Each row is a point on a landscape with many peaks, with its height.
From any point a climber takes the steepest step (rise divided by distance) to one of its 5 nearest points. It stops when none of these is higher. Distance is the straight distance between rows; heights are no part of it.
(834): -3,-4,1,-1,-4,2,-2,5,-1,9,4,-14,-18,-3,7,-6,2,-1,-3,8,6,-13,3,-19,7,5,3,7,24,-6,2,-4,11,12,4,1,-7,8,-1,-8,4,2,5,-1,20,-11,-2  height 3.55
(755): -6,-2,0,4,-5,1,-4,5,3,9,0,-16,-21,-5,8,-10,1,2,-2,2,6,-9,1,-22,7,3,6,11,25,-6,5,-15,13,19,7,1,-3,5,-1,-6,10,2,7,-2,23,-13,1  height 4.18
(268): 2,-8,-10,2,-10,-6,-13,-2,13,-8,-7,3,7,5,3,10,-1,6,3,-15,9,12,-1,-3,-7,-5,-5,16,-11,-6,-14,-9,0,11,-1,7,22,6,3,14,-11,1,3,7,-2,-7,3  height 6.12
(644): 17,-16,-18,7,-16,3,-12,8,30,-2,-1,-23,-27,-20,16,-8,7,2,-5,-7,8,2,-14,-39,23,4,11,9,19,0,-11,-21,4,38,19,14,0,21,13,6,9,-7,6,-7,41,-29,-6  height 5.06
(63): 5,-13,-14,-1,-10,5,-6,10,23,3,4,-13,-28,-10,15,-11,3,1,-8,1,3,-6,-13,-37,12,7,14,8,25,1,1,-13,6,38,19,9,-6,17,11,-3,6,-6,7,-8,37,-25,-7  height 5.91
(558): -9,8,13,2,3,3,9,2,-6,4,2,-5,12,3,-10,-1,-1,-1,4,9,-8,-5,10,18,-4,2,-12,-16,-9,10,4,16,-5,-15,-5,-2,-1,-3,0,1,1,-1,0,0,-8,4,-4  height 3.24
(458): 0,-9,-3,7,-9,0,2,2,10,5,-3,-14,-7,-3,6,-4,4,7,6,-5,12,-5,4,-18,10,-1,3,15,8,-4,-4,-15,4,14,-1,1,7,17,2,3,-2,-5,1,-2,20,-19,2  height 4.38
(519): -10,1,11,-12,13,5,23,1,-25,5,3,13,12,7,-3,-1,-22,-13,-5,6,-22,-17,6,34,-8,2,1,-24,-19,3,32,18,-13,-39,-17,-22,-17,-18,-11,-10,1,0,-17,1,-32,28,-14  height 2.02
(708): -3,-3,-1,-4,18,0,19,0,-27,4,0,14,1,-7,-2,-5,-9,-13,-8,8,-7,-14,-2,16,-4,15,7,-25,12,-1,32,10,-13,-21,1,-4,-20,-16,-14,-8,4,0,-21,-7,-5,24,-3  height 2.96
(75): 18,-14,-13,10,-9,-7,-8,0,26,-4,-8,-12,-10,-8,14,-9,7,10,5,-11,16,6,-4,-25,15,0,6,15,4,-3,-16,-23,3,28,9,9,1,18,7,10,-4,-3,3,-6,29,-19,-1  height 3.25
(10): -10,9,14,0,-2,9,5,-3,-3,0,-2,0,12,4,-10,6,0,5,9,7,-1,-1,8,12,-6,4,-9,-11,-12,10,-3,15,-3,-12,-10,2,7,0,3,1,1,-5,1,3,-4,4,-1  height 3.70
(30): 1,-6,-3,6,-10,-4,-7,2,11,3,-8,-4,1,0,2,4,0,10,9,-13,10,0,0,-2,2,-2,0,18,-1,-8,-14,-17,6,13,1,3,14,10,5,6,-6,-2,3,3,3,-10,3  height 5.69
(21): -2,-9,-5,8,-5,6,-2,6,15,7,-2,-14,-20,-2,12,-9,5,1,-1,0,7,-7,-2,-26,10,-4,11,13,18,-2,-6,-14,5,24,11,2,1,16,2,2,2,-5,2,-6,25,-19,-4  height 4.60
(787): -6,3,2,1,3,3,-2,7,-9,9,4,-9,-18,-5,9,-8,-3,-4,-3,10,-2,-15,-4,-17,3,7,1,6,32,0,9,-2,7,16,9,3,-7,4,0,-14,9,5,9,-1,19,-8,-3  height 2.48
(714): -1,-9,2,7,-6,0,-1,0,5,7,-6,-12,-7,-3,4,-4,0,10,4,-7,11,-3,9,-10,5,2,-2,13,4,-5,-11,-12,2,14,-4,1,11,13,0,8,-4,1,4,0,12,-13,5  height 5.00
(676): -1,17,15,-1,3,8,9,-5,-1,0,5,6,10,9,-13,10,0,-3,10,12,-4,11,8,21,-7,-8,-8,-19,-18,13,-4,13,4,-22,-8,-6,3,0,1,3,1,-9,-4,1,-23,11,-3  height 3.38
(649): -7,19,21,-6,6,8,16,-7,-11,0,16,24,19,18,-8,5,-5,-1,11,9,-4,15,18,20,-5,-20,0,-22,-25,16,-5,17,-1,-34,-15,-18,3,-9,-4,2,-3,-7,-9,6,-41,18,2  height 3.32
(254): 12,-3,-19,2,-6,-14,-21,-9,23,-17,-11,0,6,7,0,8,11,10,-3,-16,12,25,-16,-15,-4,-14,4,27,-13,-6,-28,-12,-2,20,3,8,18,-1,11,14,-13,4,14,9,-8,-13,2  height 5.58
(109): -4,9,1,0,-4,-9,-17,-10,13,-10,-1,8,11,9,-7,14,3,2,-1,-17,4,23,10,0,-12,-10,-9,12,-16,-1,-19,0,8,2,-12,8,14,-7,4,3,-5,-2,4,13,-19,-2,2  height 6.25
(353): 1,1,-7,1,-7,-12,-28,-12,17,-10,-5,0,8,9,-4,11,3,3,-3,-19,6,25,-3,-6,-13,-15,0,21,-19,-6,-23,-5,8,9,-8,4,17,-4,4,8,-8,1,7,12,-19,-5,1  height 5.67
(452): 13,-7,-24,5,-9,-11,-19,-1,24,-16,-6,-1,0,5,4,4,5,8,5,-16,16,20,-13,-14,2,-5,3,26,-7,-9,-21,-21,-4,18,4,4,15,7,10,9,-12,-1,4,4,4,-12,7  height 5.46
(237): -3,6,-1,2,-10,-5,-14,-7,13,-6,-1,3,12,5,-6,13,3,4,3,-13,2,21,13,3,-8,-5,-11,13,-15,-1,-14,-6,6,5,-9,5,18,2,4,7,-1,-5,3,11,-13,-7,2  height 6.88
(1022): -2,3,4,3,-10,-3,-6,-4,4,-2,-2,-3,9,3,-9,14,0,3,7,-6,-2,8,9,7,-5,1,-15,5,-12,-2,-14,1,2,0,-9,3,17,3,4,2,-2,-4,1,6,-9,-1,3  height 5.52
(58): 1,5,0,-7,7,-6,2,4,-17,8,7,-8,-16,-10,8,-4,2,-4,-12,9,-4,-17,-3,-5,7,13,1,-1,33,-5,20,5,7,-1,8,2,-12,-5,-4,-20,11,6,5,-5,20,6,4  height 0.67
(120): -6,-8,-5,5,-7,3,-2,6,15,9,4,-11,-27,-5,13,-14,2,2,-4,0,3,-11,-3,-29,9,5,12,12,25,-4,2,-11,6,24,12,4,-4,10,-1,-3,1,0,5,-2,27,-14,-2  height 4.85
(860): -8,5,13,-2,7,4,15,2,-17,6,1,3,11,5,-10,-7,-7,-2,1,14,-15,-11,0,18,-9,4,-2,-24,-13,10,14,19,-12,-22,-3,-10,-17,-7,-5,-7,-5,3,-4,-6,-12,15,-6  height 2.63
(393): -8,2,13,0,11,1,3,3,-15,7,-5,-7,2,-6,-8,-7,2,2,3,12,-3,-15,6,7,-4,10,-7,-10,4,6,4,14,-2,-7,-2,2,-13,-4,-5,-2,4,4,1,-4,12,0,-5  height 2.38
(711): -10,16,24,-4,3,11,22,-1,-21,4,14,9,18,18,-5,0,-11,-8,5,7,-12,3,9,22,-12,-14,-5,-23,-22,14,5,15,-5,-37,-12,-21,1,-13,-2,-1,-1,0,-14,7,-39,23,-4  height 1.31
(695): 0,1,-3,-2,15,-1,11,-1,-29,7,4,15,5,-9,1,-3,-8,-14,-5,5,-9,-15,-4,16,-2,11,2,-23,18,0,31,13,-8,-15,8,0,-23,-12,-14,-16,5,3,-12,-11,-2,21,0  height 2.90
(442): -7,-2,5,-9,15,10,21,-2,-33,6,3,20,8,-2,1,-1,-18,-22,-10,-2,-17,-21,1,26,-6,8,2,-23,-1,-7,43,13,-12,-37,-8,-7,-14,-21,-23,-15,9,2,-21,-2,-20,27,-5  height 2.20
(506): -8,13,20,-1,3,11,12,1,-12,2,4,0,16,6,-9,0,-6,-3,4,16,-10,-1,3,22,-9,0,-4,-24,-19,13,4,20,-6,-24,-6,-10,-3,-5,1,-2,0,0,-3,-2,-17,13,-3  height 2.87
(921): -5,1,1,2,-2,4,-3,3,5,9,3,-13,-18,-5,9,-5,6,-1,0,0,7,-15,4,-20,9,3,7,13,20,-2,4,-11,7,14,3,-5,0,12,1,-4,3,-1,1,-5,20,-13,-2  height 3.78
(201): 13,-13,-13,9,-14,-3,-11,5,30,-1,-3,-12,-23,-12,15,-8,7,5,-10,-6,8,-4,-10,-34,24,4,12,9,14,-3,-12,-20,6,34,11,15,-1,19,9,5,5,-7,5,-6,39,-24,0  height 4.39
(1084): -8,-3,4,-4,20,4,17,4,-28,2,2,15,7,-3,-3,-3,-11,-14,-2,9,-11,-14,-2,22,-6,11,3,-23,0,-1,29,15,-12,-22,-4,-10,-22,-17,-14,-8,1,3,-11,-7,-12,20,-3  height 2.89
(106): -7,5,16,-4,11,7,22,2,-18,0,0,7,11,10,-6,-7,-10,-9,2,13,-11,-5,3,24,-8,2,0,-20,-16,9,16,15,-9,-30,-5,-15,-13,-4,-6,-5,-3,2,-4,-2,-22,17,-11  height 1.80
(957): -9,1,11,-4,13,-2,9,2,-15,5,1,-7,-4,-11,-4,-5,4,-3,0,12,-6,-16,3,4,2,9,-2,-8,14,-1,12,13,1,1,3,3,-14,-4,-8,-8,6,7,-1,-6,9,8,-5  height 2.14
(1089): 17,-7,-22,-1,-5,-14,-20,-9,24,-15,-7,-3,3,-1,-3,4,15,11,-3,-14,17,25,-20,-16,1,-5,8,25,-11,-8,-27,-19,-4,20,7,11,13,5,17,15,-15,2,12,5,2,-18,5  height 4.98
(631): -8,13,15,-13,9,9,25,-1,-21,4,8,8,17,14,-2,2,-17,-11,-3,10,-20,-9,11,30,-10,-12,0,-22,-20,9,15,18,-12,-44,-15,-24,-8,-14,-7,-5,1,4,-8,8,-43,26,-12  height 1.51
(205): 21,-14,-20,8,-8,-13,-12,-2,31,-6,-9,-5,-3,-8,7,-5,8,13,1,-10,16,12,-8,-18,18,-3,6,15,5,-4,-17,-28,0,26,14,8,2,17,11,14,-8,-4,6,-4,24,-21,3  height 3.05
(79): -12,0,8,-1,6,-2,1,6,-9,11,0,-11,-14,-3,1,-3,2,2,-2,7,-2,-15,2,-5,6,6,1,1,16,-1,10,4,8,7,0,1,-5,1,-4,-8,5,6,7,-3,15,-5,2  height 0.71
(742): -7,-4,1,-7,19,5,18,1,-30,6,4,17,11,-1,-4,-1,-15,-16,-3,5,-15,-16,-2,23,-5,13,6,-24,-3,-2,37,12,-13,-29,-5,-10,-19,-18,-15,-9,3,0,-16,-6,-18,27,0  height 2.52
(766): -7,-2,7,-2,15,1,10,1,-21,7,-1,-1,2,-7,-8,-7,1,-6,-2,12,-9,-11,1,13,-5,6,-2,-16,6,1,13,18,-8,-12,1,1,-14,-11,-8,-7,1,3,-3,-5,-2,14,-5  height 5.16
(32): -4,9,14,0,-9,3,1,0,1,4,-4,-6,10,-1,-10,-1,-1,3,9,3,-1,-3,11,13,-7,-1,-15,-4,-11,5,-9,11,1,-4,-8,3,13,8,4,0,2,-5,1,0,-2,-2,3  height 4.50
(797): -6,-1,4,5,-12,-1,-4,0,5,3,-9,-9,5,-2,-7,8,5,4,4,-6,3,2,9,5,-1,-1,-12,10,-6,0,-10,-7,4,6,-11,8,16,7,4,3,2,-2,3,1,-1,-5,6  height 5.34
(138): 17,-1,-22,-4,-1,-17,-32,-11,31,-25,-8,-10,1,7,2,10,26,16,-8,-8,14,26,-31,-27,1,-8,14,28,-15,-5,-43,-7,1,28,14,15,12,3,19,15,-8,15,31,6,1,-18,6  height 2.88
(301): 5,-12,-10,7,-14,6,-6,10,22,3,-1,-14,-23,-9,15,-12,2,1,-2,0,10,-4,-4,-34,17,6,12,12,19,0,-3,-16,3,32,14,14,1,18,9,2,1,-6,7,-7,29,-20,-2  height 4.48
(82): -7,1,8,-4,11,-5,3,2,-16,12,-3,-6,-13,-6,2,-2,-1,-1,-3,9,0,-18,0,-1,4,10,0,-6,23,-3,8,8,6,4,4,2,-15,-1,-7,-10,5,4,5,-4,14,2,3  height 0.10
(654): 7,-8,-12,6,-7,5,-8,4,19,1,-1,-9,-20,-4,9,-8,4,1,-5,4,9,-7,-5,-30,15,-2,10,13,16,-2,-8,-18,7,27,12,7,-1,17,6,-3,3,-6,-2,-3,30,-23,-3  height 5.79
(15): -4,20,9,1,-3,2,-4,-10,4,-11,1,15,18,10,-11,14,2,3,3,0,0,25,18,11,-10,-8,-11,-10,-23,8,-14,12,11,-16,-14,-3,13,-10,-1,4,-2,-6,-3,9,-24,6,2  height 4.74
(504): 29,-9,-29,4,-9,-16,-23,-3,34,-18,-12,-13,-4,-8,8,-1,18,18,-5,-11,12,22,-25,-21,19,-6,9,22,-4,-4,-30,-22,2,26,14,9,5,14,15,19,-9,7,19,4,20,-23,12  height 2.84
(344): -5,1,1,-6,8,2,1,4,-15,11,3,-10,-17,-9,5,-6,1,0,-6,8,-4,-19,-2,-7,2,10,-1,0,27,-4,13,5,13,10,7,0,-12,-4,-5,-14,7,8,7,-2,20,0,1  height 0.83
(613): -3,8,13,4,-5,2,-3,-4,2,-5,0,2,10,5,-14,11,2,4,5,0,-2,12,15,13,-8,-5,-17,-2,-12,4,-12,8,3,-7,-9,2,12,1,4,4,3,-8,-1,4,-7,2,6  height 5.42
(577): -6,-5,1,4,-3,4,0,9,7,11,2,-12,-23,-3,10,-8,-1,0,1,-2,8,-11,4,-24,9,4,8,8,22,-2,2,-14,11,21,9,-2,-2,7,0,-5,7,-3,9,-4,27,-13,0  height 4.30
(359): -2,6,7,1,-8,1,-7,-5,9,-7,-2,2,13,3,-12,9,-1,5,2,-8,-1,14,10,9,-10,-4,-15,7,-13,7,-11,1,7,-2,-11,6,17,3,3,4,1,-5,0,11,-13,-3,5  height 6.13
(877): -9,16,25,-8,7,8,23,-6,-22,4,13,16,23,16,-6,4,-13,-4,4,8,-14,3,14,32,-10,-18,-1,-19,-21,8,7,21,-5,-40,-15,-26,0,-13,-3,0,-3,3,-9,8,-47,29,-5  height 0.93
(811): -5,-1,11,6,-5,4,2,6,-1,3,-5,-13,3,-5,-7,3,5,7,3,0,-2,-7,12,9,-3,5,-11,1,-2,4,-5,3,2,0,-6,4,11,12,2,3,0,0,1,1,2,-3,7  height 3.97
(380): -5,11,15,3,0,7,6,0,-2,1,6,4,15,9,-9,4,-2,1,5,10,-7,5,3,17,-8,-2,-17,-17,-19,14,-7,16,0,-15,-5,0,5,-3,4,-1,0,-3,-3,3,-13,8,-1  height 4.08
(937): -6,-7,0,-9,7,13,23,-2,-46,7,17,33,1,-7,2,0,-18,-34,-1,-9,-19,-33,16,29,-1,3,4,-20,11,-5,50,7,-15,-38,-13,-3,-8,-18,-25,-12,17,-4,-31,-11,-21,33,7  height 1.84
(843): -8,-1,4,-5,18,5,14,2,-24,6,4,11,5,-8,-5,-5,-5,-8,-2,12,-9,-14,-4,15,-6,10,3,-25,6,-1,27,15,-10,-16,3,0,-20,-13,-9,-8,2,3,-15,-5,-3,21,-2  height 3.52
(208): 0,-7,-2,7,-6,2,0,7,10,7,-4,-16,-17,-2,11,-9,3,5,1,-3,8,-11,3,-21,10,-1,4,13,18,-2,-5,-13,7,19,5,-1,3,16,2,3,0,-1,4,-4,20,-13,0  height 4.04
(204): -9,-1,5,-3,-1,-1,3,3,-3,11,-4,-15,-7,-5,4,-5,0,4,2,3,3,-17,8,-8,2,1,-1,5,12,-1,1,-1,5,7,1,1,-2,6,-5,-5,3,7,2,-3,14,-8,-2  height 2.03
(155): -5,-5,-4,-8,13,6,16,1,-31,5,7,24,8,-7,-1,-5,-18,-25,-2,2,-11,-18,4,22,-3,10,7,-22,8,-7,44,10,-11,-24,-2,-9,-21,-20,-17,-14,10,-1,-22,-9,-10,30,1  height 2.13
(326): 20,-12,-20,7,-6,-12,-19,0,29,-16,-9,-3,-6,-6,4,0,8,16,2,-14,14,14,-17,-14,9,-3,9,21,-3,-7,-24,-22,-2,21,11,10,9,10,8,14,-10,0,8,4,17,-17,7  height 4.37
(323): 0,-9,-12,3,-9,7,-7,18,18,5,5,-15,-29,-5,13,-10,1,-2,-4,6,4,-11,-10,-35,5,10,10,10,25,-5,6,-12,6,33,15,8,-4,11,6,-7,7,-6,7,-2,34,-18,-4  height 5.68
(115): -6,21,19,-2,3,6,6,-9,-2,-5,6,26,20,15,-11,11,0,-1,11,7,-1,25,17,16,-7,-16,-6,-19,-27,13,-12,18,6,-28,-14,-9,5,-12,-5,4,-5,-3,-8,11,-34,13,6  height 5.71
(70): 1,1,-14,4,-3,-13,-20,-7,17,-13,-5,5,6,10,-3,13,2,7,-3,-14,9,22,-7,-6,-8,-11,0,27,-13,-6,-21,-14,3,14,1,5,18,-3,8,13,-10,0,9,10,-14,-10,2  height 5.66
(783): -6,4,10,1,-7,1,-4,-5,4,0,-1,0,10,2,-11,8,1,0,5,0,-2,11,13,14,-7,1,-14,4,-13,7,-8,4,4,-6,-10,4,16,5,4,2,-4,-7,1,1,-5,-6,5  height 5.38
(65): 17,-3,-24,0,0,-17,-24,-11,30,-26,-9,-4,-2,8,0,7,20,8,-5,-8,14,27,-25,-19,1,-10,14,27,-16,-7,-33,-8,-4,24,9,9,12,3,16,17,-12,11,20,3,-1,-15,3  height 4.36
(1017): 9,-15,-16,4,-12,7,-9,17,25,-1,4,-15,-31,-15,16,-13,3,-1,-6,0,2,-7,-14,-40,14,10,13,6,23,-7,-3,-12,5,38,21,20,-3,19,11,0,10,-7,9,-7,44,-21,-5  height 7.31
(385): -6,13,16,-6,4,12,18,3,-15,3,7,9,18,9,-7,1,-9,-5,5,13,-11,0,6,23,-12,-3,-4,-25,-23,12,10,16,-7,-29,-7,-19,-3,-9,-1,-3,-2,2,-8,0,-26,19,-6  height 1.88
(560): -8,8,10,-8,18,7,23,6,-27,2,3,14,11,6,-5,-3,-21,-14,-3,9,-18,-15,2,25,-11,2,4,-22,-14,1,28,14,-12,-34,-11,-16,-16,-16,-11,-6,1,4,-13,2,-29,25,-13  height 1.92
(343): -10,7,15,-9,11,7,20,2,-21,6,8,4,13,7,-4,-4,-15,-12,-1,10,-20,-12,-1,28,-12,1,-1,-24,-19,7,21,17,-10,-31,-6,-18,-13,-15,-8,-3,2,7,-9,3,-26,19,-13  height 1.57
(243): -6,1,-4,-6,0,0,0,12,-9,7,7,-8,-24,-5,5,-7,-1,-1,-7,10,-6,-12,-3,-13,-1,10,3,2,35,0,10,2,8,17,7,0,-11,-2,-2,-18,8,5,10,-3,23,0,0  height 1.56
(93): 0,-1,0,6,-9,1,-10,-1,9,0,-3,1,8,0,-5,9,0,10,7,-9,8,7,11,3,-6,-3,-15,9,-8,-1,-11,-6,5,6,-7,5,17,7,2,3,-4,-7,4,3,-6,-5,3  height 6.09
(548): 7,-5,-17,3,-10,-10,-21,-3,16,-15,-10,2,5,5,-3,8,5,13,-1,-16,14,22,-11,-6,-6,-10,-1,25,-12,-11,-21,-15,0,18,-1,7,15,5,10,12,-11,4,5,9,-8,-11,3  height 5.85
(753): 5,-5,-13,8,-10,-5,-12,-3,16,-7,-7,-6,3,1,0,4,6,9,5,-11,14,9,-2,-5,-1,-6,-3,20,-4,-6,-17,-19,-2,15,-2,1,16,8,5,10,-8,-6,5,6,6,-12,3  height 5.81
(1087): -6,11,20,-4,5,14,21,-1,-15,3,12,11,19,14,-6,-2,-7,-7,5,11,-7,4,11,25,-10,-12,-4,-26,-21,12,5,15,-6,-32,-8,-21,1,-4,-3,-1,-2,2,-6,2,-31,23,-4  height 1.50
(672): 2,-12,-5,4,-6,-1,-2,5,15,7,-5,-13,-14,-4,11,-8,5,3,3,-4,11,-5,1,-20,19,-3,8,14,13,-1,-12,-17,4,18,5,2,-2,13,-3,4,-1,-7,1,-3,23,-18,-3  height 4.22
(121): 3,-4,-6,3,-10,-3,-14,-3,10,-7,-4,1,7,5,-6,7,-1,9,4,-14,10,10,0,-1,-5,-2,-7,17,-11,-2,-17,-16,0,9,-4,3,21,7,6,8,-8,-2,3,6,-3,-8,2  height 6.14
(411): 22,-7,-23,2,-1,-17,-27,-7,31,-21,-15,-8,-2,-3,4,1,19,19,-5,-13,11,27,-28,-23,2,-3,13,25,-12,-6,-39,-15,-1,22,16,11,11,2,20,15,-11,8,22,4,9,-19,4  height 3.53
(493): -5,17,19,-2,2,10,12,-2,-9,0,8,12,17,13,-10,5,-3,-6,10,9,-5,11,9,20,-11,-11,-7,-20,-23,13,-4,16,0,-31,-9,-15,0,-7,-5,0,-2,-5,-5,5,-28,15,-2  height 2.54
(94): -5,16,10,-3,-2,5,-1,-12,1,-7,6,19,18,12,-10,14,0,1,5,0,-2,24,17,11,-7,-13,-12,-12,-22,10,-14,17,10,-21,-13,-1,6,-10,-1,2,-1,-9,-5,7,-29,6,2  height 4.49
(36): 2,-7,-3,-3,17,8,17,-1,-35,7,3,21,6,-8,1,-2,-9,-19,-1,-2,-8,-19,-3,17,-2,9,8,-22,14,1,36,9,-12,-25,3,-2,-19,-14,-14,-11,12,0,-19,-13,-5,27,1  height 2.45
(600): -8,-2,7,-10,13,6,21,-1,-30,6,2,19,14,0,-1,-2,-21,-16,-6,2,-21,-22,8,31,-9,9,1,-22,-10,-5,40,14,-12,-37,-17,-16,-20,-22,-13,-8,0,2,-18,-2,-24,28,-9  height 2.21
(162): 6,-1,0,-7,7,-3,3,6,-23,7,8,-1,-15,-11,2,-2,0,-8,-4,5,-14,-12,-3,2,4,15,-2,-13,39,-1,26,7,7,-2,12,4,-19,-14,-6,-26,10,3,2,-5,15,11,4  height 5.92
(136): -4,-1,-5,3,-4,2,-5,12,2,9,6,-8,-31,-4,10,-6,1,1,-9,4,0,-16,-7,-24,3,9,8,10,32,-4,14,-5,9,19,14,2,-9,4,1,-13,12,2,11,-3,26,-9,-2  height 1.83
(11): -5,4,2,-5,18,-1,11,6,-28,3,0,6,-3,-4,-1,-7,2,-8,-5,6,-8,-12,-5,10,-1,12,0,-14,16,0,26,16,-5,-9,7,1,-20,-14,-10,-10,7,7,-7,-9,3,14,1  height 3.39
(919): 10,-9,-12,5,-6,-5,-8,2,21,-3,-7,-6,-4,2,12,5,6,9,6,-8,15,5,-7,-12,10,-2,1,21,1,-3,-15,-20,-1,21,7,4,8,8,4,10,-7,-5,-1,0,19,-17,3  height 5.03
(993): -10,-7,2,-9,10,14,17,-2,-37,7,8,30,8,-6,-3,-4,-24,-25,-5,-5,-18,-31,9,27,-9,11,5,-20,1,-9,47,14,-13,-39,-11,-8,-14,-24,-20,-17,15,-1,-28,-10,-19,31,1  height 2.01
(885): -13,2,12,-3,13,3,18,2,-19,3,-1,0,6,-3,-6,-8,0,-2,-1,14,-13,-11,0,16,-5,8,-3,-18,-5,4,18,20,-4,-19,-2,-4,-12,-6,-5,-5,-2,4,-5,-8,-7,11,-6  height 3.58
(880): -2,15,6,-1,-5,-4,-10,-10,8,-8,2,14,16,6,-10,11,0,5,0,-4,0,21,18,11,-6,-11,-15,1,-18,4,-14,6,10,-4,-12,6,12,-10,-2,5,-2,-8,0,10,-23,0,7  height 5.36
(338): 0,-3,2,-4,11,0,8,-1,-25,6,4,2,-6,-8,-2,-3,0,-11,-8,11,-8,-13,-7,4,0,12,-3,-13,25,-2,20,11,2,-4,10,1,-16,-10,-8,-12,14,9,-5,-8,10,12,3  height 1.97
(131): 16,-9,-20,9,-10,-5,-11,0,20,-8,-9,-6,-6,-1,12,4,7,10,4,-9,12,13,-11,-15,17,0,1,20,-1,-2,-20,-24,-3,19,9,6,7,13,10,13,-12,-3,2,-1,19,-17,11  height 4.05
(39): -10,-8,5,5,-2,0,-2,5,-2,14,-2,-10,-13,-1,4,-1,2,5,4,3,3,-13,7,-10,5,1,-4,10,16,-3,-4,-7,4,13,2,1,-1,12,-3,-1,1,0,5,-6,18,-11,2  height 3.02
(826): -2,-2,-7,2,-13,-7,-11,-7,12,-4,-1,0,8,5,-8,13,1,7,3,-15,5,16,4,1,-6,-6,-9,17,-12,-7,-15,-5,2,11,-10,5,19,5,4,7,-5,-4,3,9,-10,-6,3  height 6.44
(887): -13,2,15,0,0,0,2,2,-5,9,-3,-12,-1,-4,0,3,1,3,3,6,-1,-15,6,4,0,6,-8,-2,10,0,1,8,0,4,-7,4,-2,6,-2,0,5,6,0,0,9,-6,3  height 1.69
(1076): 28,-7,-25,4,-7,-15,-20,0,34,-11,-7,-13,-6,-14,12,-5,14,13,-1,-11,16,17,-19,-19,20,-3,5,21,1,-5,-21,-27,3,27,9,12,1,9,16,14,-7,0,14,-1,27,-22,7  height 3.23
(154): -2,14,11,1,-9,0,-1,-5,5,-6,5,9,13,4,-14,13,-3,1,6,1,-3,15,14,17,-5,-8,-18,-8,-18,8,-6,13,2,-14,-10,0,11,-2,0,-2,0,-8,-3,6,-18,4,1  height 4.84
(572): 6,-4,-2,-5,15,-1,8,3,-28,6,5,9,-3,-10,-2,-5,-3,-12,-7,7,-6,-13,-1,11,4,13,2,-19,23,-3,26,14,-6,-11,6,4,-19,-10,-11,-13,12,6,-10,-9,5,19,-2  height 2.73
(100): 24,-12,-18,8,-14,-9,-12,0,28,-7,-6,-18,-13,-11,15,-7,9,9,-6,-10,12,11,-13,-25,23,-4,8,17,7,-4,-20,-25,2,33,12,9,2,19,12,14,-3,-1,4,-4,28,-22,3  height 2.28
(527): 14,-2,-17,1,-5,-14,-24,-12,23,-20,-10,-2,3,9,-1,5,17,12,-7,-9,9,28,-23,-20,-5,-12,13,28,-19,-10,-30,-9,1,18,6,8,12,1,10,16,-16,10,22,4,-10,-12,-2  height 5.18
(614): -8,18,23,-7,7,9,23,-11,-21,7,14,21,27,23,-3,7,-3,-3,10,9,-5,6,17,26,-8,-18,-3,-21,-25,11,-2,21,-6,-44,-19,-25,0,-19,-7,3,-2,2,-13,8,-53,27,-1  height 1.68
(908): 23,-8,-24,2,-4,-16,-24,-4,29,-22,-12,-7,-4,6,2,0,19,18,-3,-8,12,26,-27,-18,1,-4,8,25,-9,-5,-29,-17,-4,21,12,10,13,5,14,17,-13,8,18,5,8,-19,2  height 3.94

For each start below, name the point where the climber stops.
(205) | (237)
(631) | (766)
(1076) | (237)
(411) | (237)
(65) | (237)
(600) | (766)
